Points, in no order, along strands that fork, close into loops and pass close to each other.
Points whose rows are less than 56.6 apart are linked; no others are.
k322: [ -2.0  25.8  -2.6  21.3  35.8  -9.5  25.0   3.2  11.2   5.1 -13.9  31.3
 -14.1  -8.9 -16.0 -18.4  26.0   3.7 -14.2 -24.3]
k460: [-18.2   8.2  -0.8   1.2  -1.6 -41.5  10.2  22.8  27.7 -19.8  27.6 -13.1
 -30.5   2.5  35.7 -20.1 -17.0   3.1  24.7 -16.6]
k796: [-18.5  -4.2 -10.0   6.8 -22.0  31.4   3.6  -5.3  -1.6  -7.1   2.0 -17.0
  28.7  19.5  23.1  31.4 -42.8  -7.5  19.6  -5.8]
k830: [ 27.3  19.0  -1.4   5.0  -7.0  18.5  17.2 -15.1  -6.6   7.8  14.1  27.2
  -9.1  -0.1 -16.7  -3.8  21.7  -8.6 -17.7   3.4]
k411: [  3.1  10.8   7.3  12.9  -3.9  19.4  -0.9   2.2 -17.8   8.0 -25.5  24.0
  27.9 -11.1 -13.3   4.6  27.2  12.4 -11.5   0.9]
k773: [ 19.4  -5.9  13.7 -13.8 -13.8  51.8  29.9   8.6 -43.2  21.3  -9.9  37.7
  -0.4  -5.5  -8.5  15.9  43.6 -10.0  -1.1  -7.7]
k738: [  7.0  34.9  -4.9  13.8 -21.4  -8.5  18.0  -1.2  18.7  -8.5  15.9   9.3
 -10.4   1.5   1.7  -0.2  -7.4   0.2  -3.3   7.9]
k125: [  8.5  18.6   5.7  18.8   3.9  32.3  27.2  -1.7 -15.8  19.5 -26.4  43.3
  17.4 -14.7 -20.1   2.8  44.8   7.3 -17.3  -8.8]
k980: [ -6.2   2.5   8.0   9.0  -1.4   6.7 -14.2   7.5 -16.1   1.3 -23.6   8.9
  27.4  -1.5  -2.3   9.2  17.4  11.1  -3.0  -7.2]
k255: [ 30.5   3.9   2.7 -11.7  -7.7  32.4   9.9  -8.9 -23.0  13.4   2.8  21.2
  -8.3 -12.4 -26.7  -7.8  18.3  -7.2 -17.0  13.8]
k161: [-18.6 -24.7   8.3 -12.8  19.7 -55.3 -48.5   1.6  25.0  -6.4 -16.4 -44.7
   6.7   7.3  -2.4  -0.8  -4.4   4.4  17.2   9.1]
k211: [  4.1  -6.3   3.1 -18.3  -4.3  22.7   1.8  18.0 -22.3   5.3 -22.8   2.1
 -11.4 -11.7 -16.3   4.9  -0.3   2.4  -3.5  -6.4]
k903: [ 13.1   2.6  -3.8 -16.2  19.6 -14.9  -6.1   5.8   3.4  -0.4  -3.2  -3.1
 -32.1 -10.8 -29.1 -22.7  -4.0   1.8  -9.4   3.0]
k843: [ 13.9  29.8  15.9  13.4  52.8 -34.9   0.1  -5.1   5.4   8.4 -29.7   2.4
  -0.9 -26.5 -52.3 -34.8  15.7  17.3 -17.3  32.7]
k649: [ 12.5  10.9   0.7   6.9  39.8 -15.3  -5.8  -9.1   6.8   7.5 -21.3   9.7
  -4.8 -23.5 -44.1 -31.1  11.9  13.4 -23.8  17.1]
k810: [ -2.9   0.7  -2.6   9.1  13.1 -51.8 -28.1  -9.3  22.0 -14.6  22.3  -8.1
   4.6  12.9  13.7 -13.3  -0.1   7.4   1.8  12.1]
k258: [-15.7  16.5  -3.8  19.6  -2.6   4.2   6.9  11.7   9.0  -2.8 -19.9  17.9
  18.0   7.4   5.7   7.8   8.7  10.0   4.5 -27.0]
k188: [-24.1   1.8  -5.0   7.3 -17.4  -1.1  -6.7   2.4   6.4 -15.7  12.0 -28.6
  21.7  21.2  33.8  19.8 -45.2  -5.5  25.0  -4.9]
k99: [  3.3  -5.8  10.7  -9.9 -20.9  48.5  20.9  13.0 -37.0   9.5 -15.9  18.7
  10.9   0.7   5.3  30.2  17.0  -3.7   7.2 -10.8]
k134: [  3.3  -8.0 -24.2   3.4  -5.6  31.5  14.7 -10.1  18.2   1.6   2.2  13.0
 -10.1   2.7  -5.9   5.4 -14.6  -1.7 -12.1  -7.5]
k90: [ -0.3  18.7  13.5   1.0  53.5 -64.5  -3.6  10.7  17.3  -4.7 -11.9  -5.2
 -25.0  -9.5 -22.9 -39.5  12.3  13.5   1.8   5.7]
k425: [-13.0  29.9  -2.5  19.6  11.2  -6.7  28.4  17.1  13.5   0.4 -20.1  23.5
  -9.2  -4.4  -5.1  -4.9  18.8   7.9   0.1 -33.1]
k405: [  8.3  47.1  -3.7  24.3  -1.7 -16.2  41.2  -6.8  26.1   5.2  21.6  32.0
 -26.1   0.3  -0.7 -15.5  26.8  -8.9  -5.8 -12.4]
k141: [  8.0 -47.8 -17.6 -12.5   0.7  54.7  -8.7 -15.1 -10.6  15.3 -12.5   6.9
  12.9 -11.0 -10.0   0.7  -7.5   3.6 -19.1   9.7]
k162: [ -9.9  -1.9   1.4   0.1 -27.2  49.3  20.1  -3.5 -23.9  -3.1   2.6  -8.6
  27.7  16.4  23.1  46.3 -29.6 -10.2  18.3  -4.0]
k415: [  8.4 -28.1  19.2 -18.2   8.1 -11.1 -47.3  -7.5 -24.4  14.1 -15.4 -18.3
  17.7 -12.9 -17.2  -1.8  22.6  -2.9  -9.8  22.3]
k844: [-19.3  11.7  -6.3   5.2 -17.9 -23.1  12.7  12.4  23.8 -20.4  31.4 -19.1
 -17.5   7.6  39.8  -2.7 -36.6  -4.2  25.5  -8.9]
k573: [  3.3  13.8  -9.6  14.1 -23.6  17.7  34.1 -13.2   6.9  -1.3  34.5  17.6
  -9.1  23.8  29.1  24.9   5.6 -21.1   2.1 -17.5]
k795: [ 27.4 -28.4   3.7 -26.1  -2.4  36.5  -9.2  -5.3 -36.5  19.9  -4.7   8.6
  -1.9 -20.4 -23.0 -13.5  14.2  -5.0 -17.5  21.0]
k219: [  5.6  16.7  12.2 -11.2  21.3 -67.3 -11.1  11.9  20.0 -11.9   7.2 -19.2
 -30.5  -1.9 -14.9 -33.1  -1.6   9.2   9.7  16.7]
k379: [ -4.5 -12.8   8.1  -4.8 -10.2   1.5 -28.7  -5.0 -23.3  -6.5   4.5 -19.9
  25.3  13.0  14.7  22.0  -9.1  -6.1   3.6   6.5]
k790: [ 12.5 -33.6  -1.2   1.7 -23.8  58.4  -7.2 -26.3 -25.2   9.8  -0.4   3.4
  47.9  -2.6   6.5  19.6  -5.2  -0.3 -13.0  29.1]
k484: [ -0.9 -27.8 -17.0   3.4   5.1  11.0 -31.2 -21.3  17.1   1.7 -10.1 -10.2
  23.6  -1.5 -13.2  -4.3 -17.4  11.9 -15.6  15.1]
k445: [ -1.3  38.1 -14.6  32.1  -0.3 -24.9  40.5 -12.1  50.1   3.4  32.6  29.9
 -26.8  -4.6  11.7 -26.2  14.5  -1.7  -4.2  -6.8]
k469: [ 19.2 -44.4  14.5 -16.8  -5.9  26.6 -34.2 -18.3 -51.7  22.7   1.8  -0.4
  31.1  -9.7   1.8   1.2  25.9 -10.8 -14.5  29.5]
k875: [-25.1 -15.5   9.0  -2.8  21.3 -71.3 -40.4   8.4  33.1 -12.9  -6.3 -37.9
   6.4  13.2  12.4  -9.6  -3.5  11.9  25.1   1.5]
k571: [  6.0 -38.4   0.6  -7.3 -14.7  41.9 -21.6 -23.8 -30.0   7.6   2.7 -14.2
  39.4   1.1   9.5  20.4 -12.7  -5.7  -6.1  24.5]
k858: [ -9.3 -10.8  -9.5   4.6   8.7 -24.5 -33.5  -8.1  29.3  -6.3 -11.8 -20.8
  14.7   1.2 -10.6  -6.2 -22.0  14.8  -0.1  16.7]
k822: [  0.7 -18.4 -24.6   1.2   1.9  18.5  -9.5 -14.7  20.5  -2.3  -1.7  -0.6
   2.5   0.8  -8.2  -3.1 -22.2   6.6 -14.4   3.3]
k633: [-19.9  13.6   6.6  10.9 -17.7 -16.7 -10.7  16.6   2.3 -17.0  -0.2 -17.1
  21.7  17.1  27.2  16.6 -16.1   3.4  20.4 -12.3]
k725: [ 16.1   8.2   6.4   1.2  -9.8  47.2  39.4   0.3 -20.5  21.6 -10.9  44.8
  -0.2  -0.4  -8.6  19.0  48.6  -7.6  -7.5 -16.8]
k818: [ -7.3   5.3  -9.6   2.2 -23.9  32.2  43.5  -8.4  -3.5  -4.2  28.8   1.0
 -11.9  26.7  34.6  38.2 -19.7 -25.1  14.3 -19.5]
k702: [ 19.9   3.9 -10.7  -1.5  19.7  -5.8  -6.4 -15.9  13.0   2.5  -0.5   9.6
 -16.3 -13.0 -34.2 -26.1  -0.1   6.5 -24.2  14.6]
k276: [ -9.6  19.4 -14.9  13.5 -29.3  -1.9  19.7  -6.8  27.4 -14.1  34.5 -10.5
  -6.2  10.6  31.4   9.9 -38.9  -6.3  13.5   5.0]
k749: [  6.0  14.5  -1.4  -9.3 -15.5  28.1  30.8  15.9  -6.7   4.5 -14.4  12.9
 -24.6  -6.7 -16.7  10.5   1.0  -2.6  -1.4 -13.7]
k443: [ -7.9   4.3   7.2  -9.9 -16.2   6.2  10.8  21.6 -22.6 -15.1   7.0 -17.1
 -10.6  13.1  21.9  23.8 -19.1 -11.4  17.0 -20.9]
k451: [ -3.0  19.4   8.4  -8.6   4.2 -54.8   4.5  24.2  20.0 -18.1  16.9 -16.1
 -38.9  -4.1   7.8 -27.5 -11.2   4.5  16.5  -1.6]
k153: [ -1.2 -46.1 -13.9  -8.6   4.1  29.9 -33.2 -17.4   2.5  12.7 -23.1 -11.4
  28.2 -12.4 -16.6  -3.6 -11.8   9.7 -16.7  17.3]
k710: [-12.9   2.3  -6.5  17.6  26.6 -61.5 -12.0  -5.3  34.5 -15.0  28.6   7.7
  -6.7   8.7  27.6 -33.5  10.6  11.3   7.5  -4.7]
k150: [-12.5   7.7   0.4  -1.0 -21.0  11.0  24.8  10.9 -11.8 -15.6  23.6 -15.1
  -9.1  20.2  35.9  29.8 -27.6 -17.0  19.5 -21.0]
k594: [ -5.2 -25.3   2.4  -6.5  -9.9  24.0 -22.6 -16.6 -29.6  -1.3   8.4 -24.1
  33.1  11.7  18.3  29.2 -23.1  -9.4   4.2  10.5]
k838: [-13.1   0.3  11.1   5.1  -7.2 -19.6 -32.9   6.4  -9.2 -10.7  -5.4 -20.4
  30.3  14.9  14.3  15.4  -2.5   3.6  10.7  -1.1]
k251: [ -7.8 -27.9   8.9 -23.2  11.8 -30.9 -43.0   4.0  -1.2  -2.8 -11.7 -41.9
  -2.9   2.4  -6.7   3.8  -9.4  -4.2   6.5   6.7]
k386: [ -0.1 -20.1   2.8 -13.5 -17.6  57.3  23.5  -1.5 -36.2   4.0   2.6   2.2
   8.6  10.6  17.3  41.8 -12.4 -13.6  10.7  -6.5]
k400: [ 11.5 -21.6   9.7 -17.1  20.7  -2.8 -32.7  -3.7 -21.3  14.0 -16.2  -2.7
   3.4 -17.5 -27.9 -15.1  20.2   2.6 -17.7  12.2]
k834: [-25.4  -3.5   6.0   1.4  23.0 -77.2 -20.0  16.1  39.5 -17.5   0.7 -26.7
  -7.0   5.2  18.0 -27.7  -4.9  20.4  27.2   0.5]
k296: [ 10.5 -42.4  18.9 -28.1  -3.0   7.4 -43.3  -8.7 -43.8  19.4  -6.1 -24.0
  19.6 -13.3  -6.3   6.3  15.4 -12.9  -7.8  26.4]
k995: [ -1.1  26.3   0.1  -3.7 -20.0  12.6  41.2  24.3   3.7  -1.8  -4.0   9.3
 -33.1   1.9  -0.2  11.6   1.6  -6.5   8.0 -26.7]
k713: [ 21.1  44.3  -3.6  20.5 -18.4  -0.4  33.2 -15.3  19.4   3.7  22.0  27.9
 -13.2   4.1  -7.4  -3.3  18.4  -7.7 -12.5   2.4]
k242: [ 19.2 -44.6  -7.4 -22.7 -10.0  59.7   0.6 -13.2 -31.2  19.5  -7.0   9.5
   8.1 -18.5 -11.8  -0.1  -0.8  -4.4 -16.6  22.8]
k85: [-13.3  39.4  -6.1  19.8 -23.2 -18.1  30.2  12.7  32.5  -9.5  16.7   8.4
 -16.6   0.9  19.0  -3.9  -7.2   1.3  12.8 -11.1]
k181: [ 19.3  -4.6   9.5 -23.5  23.3  -3.5 -11.7   9.1 -26.0   7.4  -5.8   4.2
 -25.5 -10.0 -30.7 -23.2  18.9  -6.5 -11.6  -4.2]
k524: [ -6.6   1.1   0.0 -12.8  -6.8  -3.7   4.9  21.6  -6.0 -12.7   0.1 -13.8
 -21.9   6.4   7.0   7.7 -17.7  -4.7   9.2 -19.1]
k680: [ -9.0  -5.0 -10.0  12.2  12.1 -30.6 -28.6 -10.8  27.0 -10.7   4.2  -6.8
  17.9  10.6   5.3  -9.0  -9.1  11.8  -1.4   6.7]
k67: [ -2.3  21.3   3.4  10.2  48.7 -36.0  10.8  10.7  10.9  -1.7 -13.1  14.8
 -24.6 -10.8 -20.4 -30.5  17.1   9.6  -7.3 -16.4]
k75: [-18.4  28.1 -17.5  26.6  -7.7 -20.8  34.7   0.1  52.3  -2.3  22.9  18.5
 -23.3  -2.9  23.2 -16.9  -1.5   3.9   9.0 -16.0]
k828: [ -2.2 -17.4   7.0 -24.3   4.1  -4.6 -21.5  18.7 -18.0  -3.5 -13.3 -22.5
 -12.7  -3.4  -9.3   3.1  -8.2  -1.7   3.0  -5.4]

A piece is two or more points that can be reached from each other along the links. Count, over all rows, the pieces, the separate loops (a circle has one, a figure eight two, a Y none), the forks (points with three links) and the tips (points with one).
pieces: 4
loops: 1
forks: 3
tips: 9

A fork is a point with three links, a tip a point with one. Leave the first point through the second and follow the links. Name the first fork or tip that comes.
k242, k795: k713
k818, k150: k828
k843, k649: k469
k710, k810: k484
k90, k219: k276
k415, k400: k843

Name the points in between on the shortest way along the links from the first point to the second, in order.
k255, k822: k795, k242, k141, k153, k484
k162, k790: k796, k188, k633, k838, k379, k594, k571
k411, k322: k980, k258, k425
k276, k67: k844, k460, k451, k219, k90
k710, k484: k810, k680, k858
k211, k150: k828, k524, k443
